Each row is a point on a tangle of strands that fork, close into loops and nearly touch. The rows are in no order.
In the rows, 128 means zero.
Two points are linked if the straight distance between their rows is under 80.6. Some points are linked to none.
(1125): [ 82 132 105 175 116  74 135 121  93  80 137 113 182 150 137 140  98  84
 153 105 106]
(2130): [ 78 107 117 168 108 100  99 130 109 156 134  87 153 153 127 112 142 125
 135 113 125]
(398): [ 82 163 142 130  82  68 112 137  69  59 139 133 168 135 118 119 111 121
 133 151 108]
(1797): [ 92 158 158 114 111 146 129 105  99 116 121 182 121 152 115 156 112 128
 115 156 183]
(1073): [ 93 174 143 144 109  91  93  92 102  98 133 172 131 134 104 118 109 124
  88 111 157]
(210): [118 149 154 113 132 141 197 128 114 131 109 135 141 128  95 104 140 172
  96 159 168]
(1636): [119 114 144 118 121 146 152 114 123 143 134 120 121 144 114 136 150 173
 116 144 166]
(1262): [ 63 127 124 103  91  61 118 139  97 122 169 111 143 125  74  74 159 144
 170 167  90]
(1340): [103 143 129 147 108 115 101 110 130  82 124 170  98 120 141 148 125 137
 100 103 155]
(533): [139 159 104 116 130  83 148  71 155 129  77 140  75  42 108 102 108 157
 116 136 116]
(1742): [ 97 110 126 147 104 126 108 135 124  72 139 149 122 148 172 160 120 120
 140 121 151]
(1070): [123 118 133 137 152 140 113 127 117 206 135 109 135 160 139 126 152 120
 119 116 150]
(1768): [198 126 146 122 180 148 121 140 161 211 125 119 134 123 137 145  93  81
 119  96  80]
(2235): [ 72 148 116 167  84 106 114  80 132 175  55 146 135 154 108 167 131 126
 146 164 142]
(391): [106 141 147 141 105 149 122  91 146 124  92 167  98 142 142 184 134 147
 134 125 143]
(2357): [117 146 161  97 142 196 187 160 114 172 143 180 134 151 113 155 129 141
 167 154 156]
(759): [ 87 140 113 116 107 145 108 135  93 181 177 136 133 203  95 162 167 111
 151 185 154]
(1316): [139 119 176  96 115 159 113 140 153 180 149 178 108 140 155 199  83 106
 177 110 122]
(1986): [210  98 133 110 153 176 192 140 113 110 115  97 128 144 106  91 148 138
 121 170 120]
(800): [ 85  94 106 109 102 132 106 170 101  90 179 132 145 170 145 155 134 117
 159 172 160]
(1793): [ 76 149 120 173 100 102  94 108 116 119 112 138 128 146 129 136 131 105
 114 106 130]
(2472): [123 102  96 167 122  83 119 130 152  65 124 109 150  87 141 108 120 126
 126  60 104]
(1112): [ 86  89  95 127 129 122 115 165 109  97 158 121 171 180 164 163 110  91
 170 150 144]
(1791): [196 180 121 147 162 178 168 145 129 106  84 179 112 140 122  82 141  99
  88 133  73]
(170): [124 135 134  87 143 191 169 162 125 187 173 155 138 164 103 154 156 133
 170 153 157]
(1210): [141 178 142 147 174 146 165 107 139 166 103 162 127 134 132 131 128 121
  93 104 132]
(528): [182 114 132 126 170 153  98 129 129 173 132  92 130 136 160 125 129 107
 114 113 138]
(722): [ 62 142  98 196 100  85 122 108 107  78 113 129 158 126 118 144 103  87
 145  99  88]
(1594): [120 139 124 136 127 142 193 116 150 176  63 114 130 122 106 130 155 168
 128 169 115]
(617): [140 116 119 139 103 115 124  94 146 119  97 101  61  77 134 127 135 156
 115 129 101]
(936): [110  97 108 130 131 105 128 148 133  40 147 125 160 143 167 134  91 112
 145 111 158]
(1779): [168  89  97 118 146 153  80 155 158  87 126  89 140 118 193 139 124 123
 127 128 140]
(2278): [105 130 125 178 119 116 102 103 120 173 115  90 136 140 128 121 152 132
 115  99 132]
(1183): [155 156 171 102 183 153 188 172 129 172 138 158 136 118 130 100 118  89
  72 130 130]
(220): [ 99 103 129 108 107 153  83 168 119 158 169 153 127 180 150 186 132  89
 182 156 141]
(547): [121  81 107 113  87 143 113 152 151 110 164 104 117 133 133 136 171 165
 148 151 158]
(2390): [182 136 101 160 177 118  93 114 132 159 142 103 126 112 141 118 133 101
  80  66 128]
(1506): [111  88  90 145 151 123  99 166 153 106 134  88 164 147 178 131 123 103
 159 118 144]
(2194): [151 155 159 109 135 123 136 104 120  82 150 163 113 108 122 115 114 157
  68  99 180]
(1582): [226  81 119 108 146 164 104 110 134 108 118  71 108 141 138 120 132 125
 122 150 121]
(1888): [149 118 163 101 119 173 144 120 118  99 145 146 104 124 140 148 124 160
 108 133 189]
(2589): [ 92 134 132 119  95 111 149  88 152 132  75 147  89  92 113 141 119 167
 129 165 151]
(529): [ 92 117 102 176 133 125  90 152 140 138 137 137 146 156 173 170 109  41
 157  92 117]
(1691): [115 136 117 144 130 126  86 130 135  89 140 186  97 134 160 159 125 102
 115  82 147]
(2440): [154 118 138 130 140 101 141 107 118 163 138  62 137 120 105  75 147 167
  96 119 131]
(559): [182 190 144 122 145 192 153 173 132 135 101 184 109 135 138  86 125 102
  99 138  70]
(1749): [153 150 157 120 170 183 179 142 129 167 117 142 134 145 146 131 132 131
 130 132 125]
(1570): [172 148 129 102 127 218 188 157 129 161 121 137 124 163 134 155 129 159
 190 144  91]
(2430): [ 72 141 106 131  94  78 104 100 156 104  95 154  80  51 131 106 106 148
 154 128 113]
(2521): [206 120 141 123 156 170 175 118 124 126 109 113 114 142 130 119 132 134
 112 139 121]
(1382): [199 111 145  84 157 178  91 143 155 139 141 134 108 116 165 165  99 107
 137 132 139]
(110): [ 88 124 155 114 113 145  95 147 112 183 157 165 118 174 144 198 111  91
 173 149 127]
(1969): [222 155 137 118 177 172 162 137 135 129 123 156 108 137 135 128 105  87
 117 112  90]
(1030): [104 136 149 112 120 107  94 137  88  96 176 163 128 141 142 125  92  84
  97 127 173]
(1872): [ 71 125 118 135  91 130  99 135  91 131 135 146 124 189 143 177 147 116
 159 165 137]
(1323): [155 113  81 179 138 142  88 140 161 109 119 113 121 123 189 161 138  95
 142  72 100]
(713): [157 165 114 180 144 141 169  81 148 160  56 117 121 118 103 131 147 132
  95 118  85]
(571): [220  98 120  87 183 179 146 138 120 154 137  72 144 150 120  90 137 127
 116 167 145]
(838): [187 117 144 112 165 140  82 147 185 194 132 123 121 112 140 171  87  79
 122  95  91]
(1557): [184  89 145 110 108 167 131 114 132  75 122 121  84 103 148 166 132 162
 119 148 141]
(1500): [ 86 164 144 131 105 100  91 116  83  88 145 165 130 151 138 135 103 103
  99 130 156]
(2230): [ 99 154 170  97 127 137 132 121  72 121 153 177 127 156 112 135 102 117
 103 164 194]
(165): [174 122 129 117 143 178 207 149 118 135 108 106 133 137 100  93 165 162
 116 180 107]
(2495): [166 102 149 105 110 132 152 106 127  95 126  95  89  87 118 118 129 180
  99 142 135]
(2479): [114 116  95 147 110  99 119 107 148 108 101  97  65  51 146 113 124 145
 137 112  75]
(2491): [151 134 151 106 133 143 207 130 113 112 108 116 129  92  87  72 143 187
  90 161 146]
(2422): [104 111  97 180 119  77 134 121 143  46 138 130 157 109 134 130 102 110
 147  62 108]
(2106): [155 136 117 131 126 110 151  66 151 113  86 124  55  65 108 123 116 148
 111 139  96]
(2038): [140 140 145 132 109 169 158  94 139 133  87 145 103 131 138 173 143 170
 140 136 129]
(1431): [ 94  97  78  96 147 132  82 180 140 140 180 101 170 170 134 131 147  99
 156 166 163]
(1335): [ 85 114 106 142 106 105 127  98 148 173  77 104  82  87 123 144 142 153
 149 153 109]
(612): [101 120  88  91 120 119  90 170 105 139 211 105 172 178 118 115 143  86
 143 177 161]
(1285): [210 132  83 169 164 119  99  94 129 124 125 100 104 119 123 113 141 105
  78  77  99]
(1143): [152 131 136 157 164 143  96 121 152 214 138 130 116 128 153 159 118  66
 128  74 104]
(1564): [ 64 151  81 177  96  63 126 102 119  61 105 157 153  97 100 147 103 100
 151 101  82]
(1381): [111 105  90 179 152 134  97 148 160 123 132 131 139 139 191 165 119  68
 154  74 115]
(2438): [185 153 128 139 191 131 142 120 129 165 136 119 124 125 137 111 133 101
  74  93 134]
(609): [ 81  86 104 159 105  83 108 149 121 134 154  71 172 150 123  91 148 131
 154 112 111]
(860): [103  93 129 116 130 143  81 167 130 153 156 136 134 165 165 151 123  86
 160 137 156]
(348): [131 118 120 152 105 109 108 110 146  90 122 114  95  96 145 131 139 155
 102  99 120]
(574): [190 148 147 104 137 211 190 175 113 130 113 137 128 149 131 103 141 128
 143 166  92]
(1017): [ 59 152  97 151 104  58  99  94 136  97 103 168 142  44  87  87 112 102
 163  90  80]
(1521): [203 106 126  91 180 163  63 142 173 138 126 116 116 110 159 153  97  88
 121 120 113]
(1593): [229 129 118 127 208 148 108 118 143 166 124 119 110 127 130 124 110  65
 103  99  96]
(2081): [164 100 141  99 124 110 145 102 122 115 121  88  76  73 108  82 128 169
 108 145 108]
(685): [123 130 104 182 145 135  80 124 140 179 133 133 129 130 157 158 138  74
 128  63 112]
(1254): [131 102 160 107  96 121 123 120 125  86 148 120 108  94 119 105 127 180
 108 126 162]
(1420): [ 81 124 129 158 100 138 106 120 125 158 109 134 116 175 146 164 156 132
 156 138 129]
(1452): [ 88 159 131 117 100  78 104 150  51  92 167 118 180 157 127 117 125 117
 133 157 120]
(1414): [ 91  98 133 132  81 133 115 136 130  85 128 137 103 134 151 161 135 155
 137 140 148]
(1533): [156 123 110 138 148 105  79 144 149  77 159 127 144 108 162  93 122 119
  90  68 154]
(101): [106 112 154 104 106  75  89 149  94  86 176 109 191 147 111  70 136 140
 133 130 141]
(2214): [164 135 147 127 178 116 123 134 150 182 150 160 116 112 120 144 104  79
  74  84 128]
(1492): [ 84  69  99 132  90 103 128 148 145 125 142  93  90  96 137 116 147 162
 167 146 106]
(999): [191  99 126  91 128 177 175 137 126 119 156  89 121 121  87 129 165 173
 128 165 166]
(1273): [206 125 150  89 151 175 150 156 160 193 132 119 126 137 137 159  57 105
 172 120  73]
(1058): [ 57 151  97 170  81  72  93  94 140 119  94 143 132  72  92 107 122 117
 137  97  94]
(2434): [135 188 154 121 146 184 178 146 137 163  83 181 137 141 140 126 123 128
 135 134 114]
(1939): [164 104 127 142 122  95  90 133 139 119 143  62 147 101 138  73 141 145
 108  95 114]
(837): [120  97 137 121 132  82  86 163 127  96 165  84 196 136 129  61 127 132
 133 111 143]
(648): [160 138 165 111 183 130 165 149 148 198 145 149 133 118 125 124 106  80
  83 101 134]
(812): [202 133 102 165 148 116 139  80 130 130 102  91  98 112 105 106 142 125
  78  96  94]
(1157): [136 137 167 108 138 156 103 129 149 151 147 189  96 133 160 188  94  94
 133 101 144]
(495): [176 153 142 124 133 117 155  94 130  85 124 138 103  91 104 102 123 165
  62  96 143]
(1084): [194 158 149 104 164 174 163 136 145 145 126 177 104 125 140 151  90 101
 134 102  89]
(1922): [148 153 159 114 157 162 147 122 151 159 128 188  99 131 148 176 101 107
 133  99 124]
(1814): [183  98  87 146 155 148  76 149 165  87 110  75 129 117 189 133 119 103
 118 106 109]
(1968): [ 77 112 139 124  77 107 119 120 131  77 114 142  95  98 135 145 123 157
 130 146 139]
(333): [114  93 126 151 109 110 106 141 142  88 132 102 132 117 161 122 127 135
 124 103 131]
(1207): [108 183 144 133 142 160 172 113 146 157  73 192 142 150 124 151 124 128
 132 140 148]
(2527): [181 133 141 109 147 178 135 143 148 211 126 120 121 153 156 166  91 122
 183 114  89]
(926): [119  75 105  92 124 160  93 185 139  75 169 117 147 138 153 142 132 142
 158 155 192]
(927): [174  87 109  84 101 168 157 136 144 117 172  87  90 101  92 142 173 173
 147 180 157]
(2512): [134 164 113 122 124  74 117  78 150 123  98 150  91  37  87  93 114 162
  97 109 113]
(2562): [ 78 137 134 137  83  94 108 104 136  64 113 171  98 103 122 140 117 146
 111 123 144]
(774): [104 116 129 115 107 142 136 123 115 154 154 126 128 163 102 147 171 161
 140 156 165]
(248): [126 130 122 155 144  73  87 139 125  74 157 122 191 109 132  69 120  96
 118  51 126]
(1033): [127 161 122 161 128  97 123  83 136 136 100 123 122 105 102 116 142 150
  82  89 129]
(2133): [102 120 128 135 117  98 110 119 101 175 153  82 158 169  89  83 164 152
 114 127 149]
(2376): [ 74 109 112 125  72 129 117 149  97  97 153 141 133 178 124 162 152 135
 157 178 145]
(385): [145 111 139 101 117  89 119 105 120 116 134  87  84  51 125  65 126 166
 121 124  89]
(276): [107 133 131 148 152 116  90 126 120 182 144 124 130 150 145 121 127  93
 109  96 141]
(2349): [ 86 165 144 152 125 122  86 106 108 161 123 171 109 163 134 172 116  73
 121 123 132]
(1195): [ 45  99 106 117  80  80 133 135 113  98 141 127 115 119 110 126 137 148
 176 163 103]
(407): [107  79 106  85 173 158  61 195 163 152 158 107 153 140 154 150 118  93
 156 145 140]
(1267): [ 85 124 120 153 137  96  75 137  96 166 154 113 156 159 149 112 119  65
 119 111 139]
(2263): [167 149 127 122 138 200 186 150 134 194 106 126 134 173 130 137 145 154
 180 145  71]
(107): [ 92 135 150 135 125 130  90 132 105 185 137 161 124 167 141 178 112  66
 149 130 118]
(1075): [119 177 154 122 126 160 189 116 149 115  75 192 138 129 122 142 127 150
 111 155 160]
(736): [114  94 151  98  84 127 118 149 113  75 173 120 128 122 123 116 130 167
 118 145 190]
(1008): [ 53 145 134 130  91  49 126 119  91  88 118 132 160  88 108 102 109 117
 179 151  71]
(1329): [148 141 129 141 153 176 178 124 134 200 100 113 136 172 135 151 156 155
 163 131  95]
(2029): [106 154 102 173 117 109 126  73 167 167  49 131 111  91 104 150 140 135
 119 117 115]
(1685): [116 119 139 119 120  93 129 118 113 169 151  86 139 130  85  85 158 177
 109 130 142]
(1613): [103 185 153 114 122 102 134  89 108 101 121 190 140 137  92 112 108 140
  85 132 186]
(911): [ 59 129 141 125  90  62 131 122 119  40 133 156 124  83 118 110  96 127
 155 124  95]
(1497): [126 118 151 146 143 122  86 134 155 212 138 143 124 139 132 178 106  52
 133  81 105]
(1324): [144 142 143 135 149 170 145 126 137 223 122 128 130 166 147 160 130 128
 172 113 104]
(1109): [134 144 140 107 121 124 202 119 134 111  86 132 107  75  92  96 123 181
  92 175 132]
(787): [164 138 163 106 137 182 147 120 139  99 126 178  94 117 148 175 119 139
 123 118 168]
(2578): [100 149 135 136  94 117 133  86 154 131  63 170 108 122 112 164 124 150
 126 149 156]
(65): [114 118 152 118 121 160  92 138 145 124 144 176 101 142 178 178 115  99
 151 113 149]
(655): [167  97 134 115 106 175 104 137 137  96 136 130 100 121 176 173 134 153
 140 139 161]
(2446): [208 102 149 103 123 173 173 105 127  77 113 111  82 115 115 140 129 150
 115 160 128]
(2497): [ 58 105 101 123  97 100 121 122 136 155 111 103  82  81 131 108 136 163
 166 153  98]
(1597): [ 59 138 129 111  90  70 109 111 134  71 113 167  91  59 129  96 103 141
 159 135 108]
(1145): [ 89  55  73 123 106  97 147 160 156 106 156  79 123 119 136 142 146 156
 184 142 104]
(182): [137  76 119 106 104 165 103 169 145  73 148 119 128 124 168 154 134 142
 144 141 170]
(2382): [ 77 132 121 171 111  90  89 136  84 126 147 102 167 167 137 105 127  97
 131 113 120]
(1359): [211 107  98 119 179 159  57 131 162 114 116  96 112 119 179 140 111  91
 124 118 106]
(335): [116 106  89 157 139  87 131 132 139  38 149 141 157 130 153 151  90 105
 139  67 131]
(1295): [164 163 121 130 138  86 140  85 136  99 109 147  99  61  75  94 127 169
  64  99 116]
(1723): [135 110 126 136 147  79  95 149 136  73 148  88 195 109 149  57 118 126
 125  76 138]
(1781): [106 143 150 145 113 157 102 110 141 125 113 174  97 151 168 192 131 116
 148 104 138]
(2609): [169 102 134 108 127 166 147 132 127 131 147  98 120 124 119 133 164 167
 118 146 171]
(1346): [105 131 156 126 100  83 100 112 122  81 140 131 134 111 120  87 126 149
 107  95 140]
(2222): [102 137 158  97 110 120 174 119 110 126 132 137 137 119  77  98 130 185
 100 150 178]
(589): [131 132 110 138 155  82  85 148 131  64 172 147 167 117 145  92 104  98
 108  57 147]
(324): [168 132 146 103 133 130 101 130 126  88 166 142 125 106 152 106 111 139
  74 101 189]
(719): [214 121 129 115 197 159 114 121 143 198 123  90 130 137 143 130 110  87
 122 120 106]
(2447): [181 156 156 115 153 186 192 159 116 105 106 149 125 119 136  84 136 128
  83 159 120]
(1621): [133 127 135 132 114  74 109 104 144 109 120  96  98  55 117  73 131 153
 110  91  82]
(2069): [ 43  96  91 140  93  70 141 142 112 111 143 102 143 135 111 122 135 132
 185 157  82]
(1539): [123 161 164 105 131 195 189 142 118 142 111 178 132 141 125 147 129 157
 149 149 162]
(976): [ 93 118 143 105  81  92 108 160  85  80 185 105 172 145  90  87 141 145
 144 155 148]
(209): [138 102 154  97 107 163 135 138 113  89 160 132 121 117 120 136 137 169
 121 147 210]
(1807): [ 63 139 143 107  94  50 137 142  75  79 143 119 168 105  96 116 129 132
 177 173  65]
(2354): [200 136 150 118 129 168 170  98 131  76 100 143  88 114 124 147 128 153
 103 140 122]
(425): [ 79 110 101 157 108  79 127 118 145  98 120 105 102  56 145  99 117 133
 155  88  74]
(2431): [ 72 135 129 137  95  75 104 113  97 168 142 106 148 157  73  93 162 149
 126 148 123]
(1752): [180 141 156 120 133 187 203 130 116  83 100 140 116 109 125 113 133 152
 108 162 125]
(614): [132 110 159 116 136 154  91 143 153 192 143 144 115 149 163 180 104  93
 171 106 114]
(772): [194  83 112 107 153 163  73 143 150 114 127  70 129 122 163 124 131 139
 126 150 134]
(439): [ 71 129 144 128  96  57 146 119 105  29 132 140 157 114 120 128  92 121
 161 128  89]
(626): [ 47 109 122 142 111  53 141 121 111  92 124 117 145  91 115 103 109 118
 188 120  74]
(1186): [ 50 100 112  91  80 106 125 130 122 116 147 130  81  93 106 114 141 170
 168 176 130]
(2089): [109 127 178  89 131 136 105 142 103 124 174 177 116 129 133 153  87  75
  96 138 182]
(1248): [ 74 151 126 125 114 137 135 109  85 188 129 145 134 193  97 165 156 129
 150 179 147]
(971): [120  96 116 110 105 139 113 141 122 140 171 108 138 160 122 131 169 149
 138 155 176]
(1992): [161 161 120 135 198 125 144 128 127 168 140 190 108 109 106 139 121  99
  68  66 129]
(1798): [123 127 121 177 135 134 138  97 127 201  88  87 128 142 118 131 161 148
 113 118 121]
(1532): [212 120 131  99 157 213 171 172 113 139 127 123 131 163 116  93 129 114
 169 168  89]
(225): [ 82 155 129 133  95  73 103 143  61 126 164 103 183 168  99  95 145 129
 135 157 114]
(480): [106 118 109 145 131 121  94 151 133  75 150 160 128 140 182 155 105  89
 127  97 150]
(2519): [103 187 147 128 152 117 145 105 114 137 121 182 126 142 109 124 107 118
  82 116 174]
(2146): [112 137 152 145 108  72  98 110 138  99 135 115 129  78 107  75 132 154
 106  83 107]
(2232): [159 138 150 129 146  98 168 100 121 141 117  85 128  96  93  65 136 175
  73 127 122]
(581): [ 87 127 120 116 124 121  91 148  88 190 169 125 139 198 126 155 143  90
 150 165 143]
(1721): [179 116 126 111 142 125  82 144 137  85 154 106 131 106 163 100 112 132
  87 110 168]
(1482): [171 123 139 106 149 183 176 147 122 165 132 123 136 148 131 133 152 147
 148 144 134]
(946): [ 95  89  91 158 151 105 119 152 125  96 137 100 183 173 163 142  96  84
 167 119 140]
(697): [204 159 132 139 159 169 171 110 133 123  97 146 106 145 137 128 130 126
 108 122  95]
(1223): [ 76 139 102 123  88  88 118 115 105 176 169 103 147 179  67 113 185 154
 132 169 132]
(839): [ 92  96 129 124  99  95 128 153 112  52 162 120 157 141 139 122 107 137
 157 136 148]
(367): [ 98 139 173  96  99 121 138 104  93  99 139 152 140 128  84 108 119 172
 111 158 184]
(2514): [ 73 109 127 134  79  90 140 136 106  37 135 133 136 133 136 142  99 127
 156 142 124]
(1283): [ 90 148 119 165 129 107  84 114 110 131 136 161 118 151 147 150 113  75
 109 103 132]
(1446): [174  91 106 130 136 114  84 138 140 124 133  44 143 123 156  89 134 145
 107 122 135]
(598): [167 147 144 121 125 202 181 126 134 136  94 141 114 147 135 162 134 164
 153 149 106]
(1470): [ 92 128 123 169  97 122 125  90 148 166  72 114 106 116 115 158 145 156
 130 127 111]
(1540): [114 185 127 171 161 135 165  94 138 190  76 145 149 136 118 118 142 118
  96 102 133]
(20): [102  56  90 138 110 107 129 164 154  90 136  75 150 126 156 133 140 145
 165 126 121]
(1856): [ 67 142 122 169  82 127 100  99 117 165  82 148 126 173 123 173 146 125
 157 155 124]
(2360): [117  80  97 152 125  85 134 131 158  76 130  90 128  60 153 107 115 127
 150  74  77]
(1998): [156 167 164 111 171 167 191 163 112 137 126 161 138 121 139  85 133 121
  73 136 143]
(555): [165 174 130 138 144 149 168 100 150 101  77 187 110 118 120 156 132 148
  89 116 134]
(520): [ 84 115  94 115 124 109  92 176  87 160 184 111 164 189 138 139 132  79
 143 171 132]
(386): [183 168 112 139 182 128 141 111 128 130 123 175  99 116 121 144 132 122
  82  80 130]
(181): [133 149 134 145 138 159 179 115 142 184  71 124 133 152 123 144 160 159
 141 144 109]
(406): [ 85 120 132 103  87 107 125 111 140 113 108 134  76  64 118 124 119 174
 133 154 137]
(1291): [104 162 129 156 142 111 182 113 141 194  54 123 166 132  92  88 151 146
  95 146 127]
(893): [219 120 123  86 162 208 166 171 134 173 140 116 133 155 125 116 113 115
 188 158  87]
(1355): [216 107 124  79 201 174 145 160 133 189 148  84 152 143 115 100 130 109
 123 165 127]
(667): [147 145 102 182 142 146  92 104 145 161 113 144 108 121 152 167 147 103
 119  68 103]
(826): [ 81  89 130  90  81  88 124 154 118  78 184 111 141 119  98 102 142 162
 158 149 136]
(1312): [148 106 154 123 146 129  70 158 185 200 136 129 131 127 143 184  91  74
 151  96 104]
(1416): [ 75 152 113 173  88  82  97  90 127 130  90 138 131 105  99 125 128 126
 110 108 124]
(1870): [196 109 140 105 134 189 102 121 146 112 131 135 100 130 171 176 116 133
 148 131 135]
(281): [147 159  87 179 130 131 136  74 159 156  52 139 105  97  96 157 145 134
 112 104  88]
(2216): [ 77 101 125  92  82  97 128 133 124 120 172 116 108 107  84  97 153 179
 151 161 128]
(1144): [ 65  84  97 156 109  69 152 131 109 105 137  84 172 145 117 128 119 122
 187 119  93]
(2581): [113 142 179  89 148 145 153 133  98 136 162 179 126 135 115 137  93 101
  94 144 195]
(2405): [119  88  94 121 175 147  73 175 165 132 127 103 153 142 191 144 122  92
 158 133 134]
(711): [ 78 157 143 120 102  84 103 110  71 151 148 115 164 167  75  98 140 140
 111 162 140]
(163): [ 70 134 152 112  73  70 121 140  81  68 151 128 153 118 105 110 123 145
 153 162 106]
(576): [170 166 152 118 151 184 177 121 140 107  99 189 112 128 147 158 120 145
 112 125 130]
(2041): [209 114 132  68 158 196 146 164 154 188 140 109 135 144 126 146  82 111
 184 146  93]
(728): [167 165 119 154 152 156 117  92 146 158 108 156 101 139 145 176 135 122
 129  80 106]
(789): [233  94 124  92 181 178 118 122 135 129 122  75 121 154 126 103 124 113
 125 162 132]
(2388): [ 74 159 128 141 112 117 137  90 111 189  81 144 149 180  96 157 146 134
 139 181 149]
(1268): [ 71  98 121  92  93  60 128 149 114  93 192 109 154 120  85  82 149 144
 176 163 103]
(166): [149  84 105  95  85 164 127 150 151 115 175  98 111 120 112 157 176 167
 155 167 171]
(2350): [139 162 148 133 170 133 181 130 109 157 113 113 154 133 115  66 140 150
  64 121 140]
(40): [157 144 137 133 145 168 200 152 128 162  81 107 141 139 119  93 168 155
 108 168  92]
(422): [171 184 153 119 132 207 162 181 121 133  88 171 122 138 139  92 140 125
 124 164  81]
(1093): [147 167 140 142 152 118 180 103 128 135  95 116 136 109  96  78 132 161
  71 120 125]
(204): [190 169 102 168 168 136 172  89 133 134  83 126 113 120 104 113 144 119
  74 104  89]
(2612): [ 93 105 130 141 131 130  84 160 142 144 136 150 134 159 179 172 109  57
 162 116 125]
(1931): [168 135 130  90 149 201 178 166 131 173 165 135 138 147 112 145 163 142
 162 155 154]
(1527): [ 96 108  96 149 133  83 134 132  92  84 150  89 198 169 140 141  83  87
 165 125 126]
(245): [123 159 125 146 144 142 198 127 136 168  61 116 148 127 102  91 160 153
  98 162 114]
(2082): [157 105 120 123 141 134  99 132 129 152 145  81 141 135 149 110 144 141
 105 120 158]
(2173): [122 184 115 174 145 111 165  90 146 180  58 127 160 115  88  96 137 137
  80 118 129]
(196): [132 115 117 140 140 143 139 121 135 204 131  82 134 161 116 129 176 157
 132 133 136]
(2024): [ 54 160 100 152  96  53 112 100 124  78  94 168 144  70  99 117 101  90
 169 121  71]
(1077): [174 113 116 150 126  96 104 111 132 114 128  66 113  92 131  94 134 150
  84  97 111]
(2555): [166 155 145 136 185 135 173 119 117 171 119 115 139 130 129  87 129 118
  65 104 135]
(315): [108 138 169 107  93  99 109 120  94  83 159 146 139 127 111  98 120 149
  99 121 176]
(2010): [ 86  74  84 163 117  85 138 144 136 115 140  61 182 156 124 117 132 110
 177 109 110]
(1517): [116 169 158 127 171 129 156 119 118 175 125 168 137 148 123 115 114 102
  85 114 151]
(2109): [158 158 128 132 128 129 173  89 156  98  76 161  89  87 109 149 129 163
  88 135 128]
(287): [138  92 104  79 133 178  82 177 155 112 173 110 138 137 135 151 154 137
 153 162 186]

How many points has the smallest loop of links through each point below? Write none if it is on no loop.
(245) | 20
(1070) | 8
(1992) | none
(1340) | 7
(1636) | 8
(667) | none
(2350) | none
(826) | none

A fork is a point with three links, a tip a point with one. Leave the first point through the second and follow the links. Name the first fork or tip that comes.
(911) / (439) | (617)
(1283) / (2349) | (1323)
(1381) / (529) | (946)
(772) / (1779) | (655)
(1335) / (1470) | (2431)

A tip is a point with one link. Name the tips that can be reached along the links from each point below, in the order of the rows.
(1329) | (1797), (1791), (1593), (728), (1077)
(533) | (1262), (2430), (333)
(722) | (1323), (1431), (407)
(1870) | (386), (1355), (287)
(2133) | (626), (1223), (20)
(385) | (1109), (2109)
(2357) | (1075), (1539)
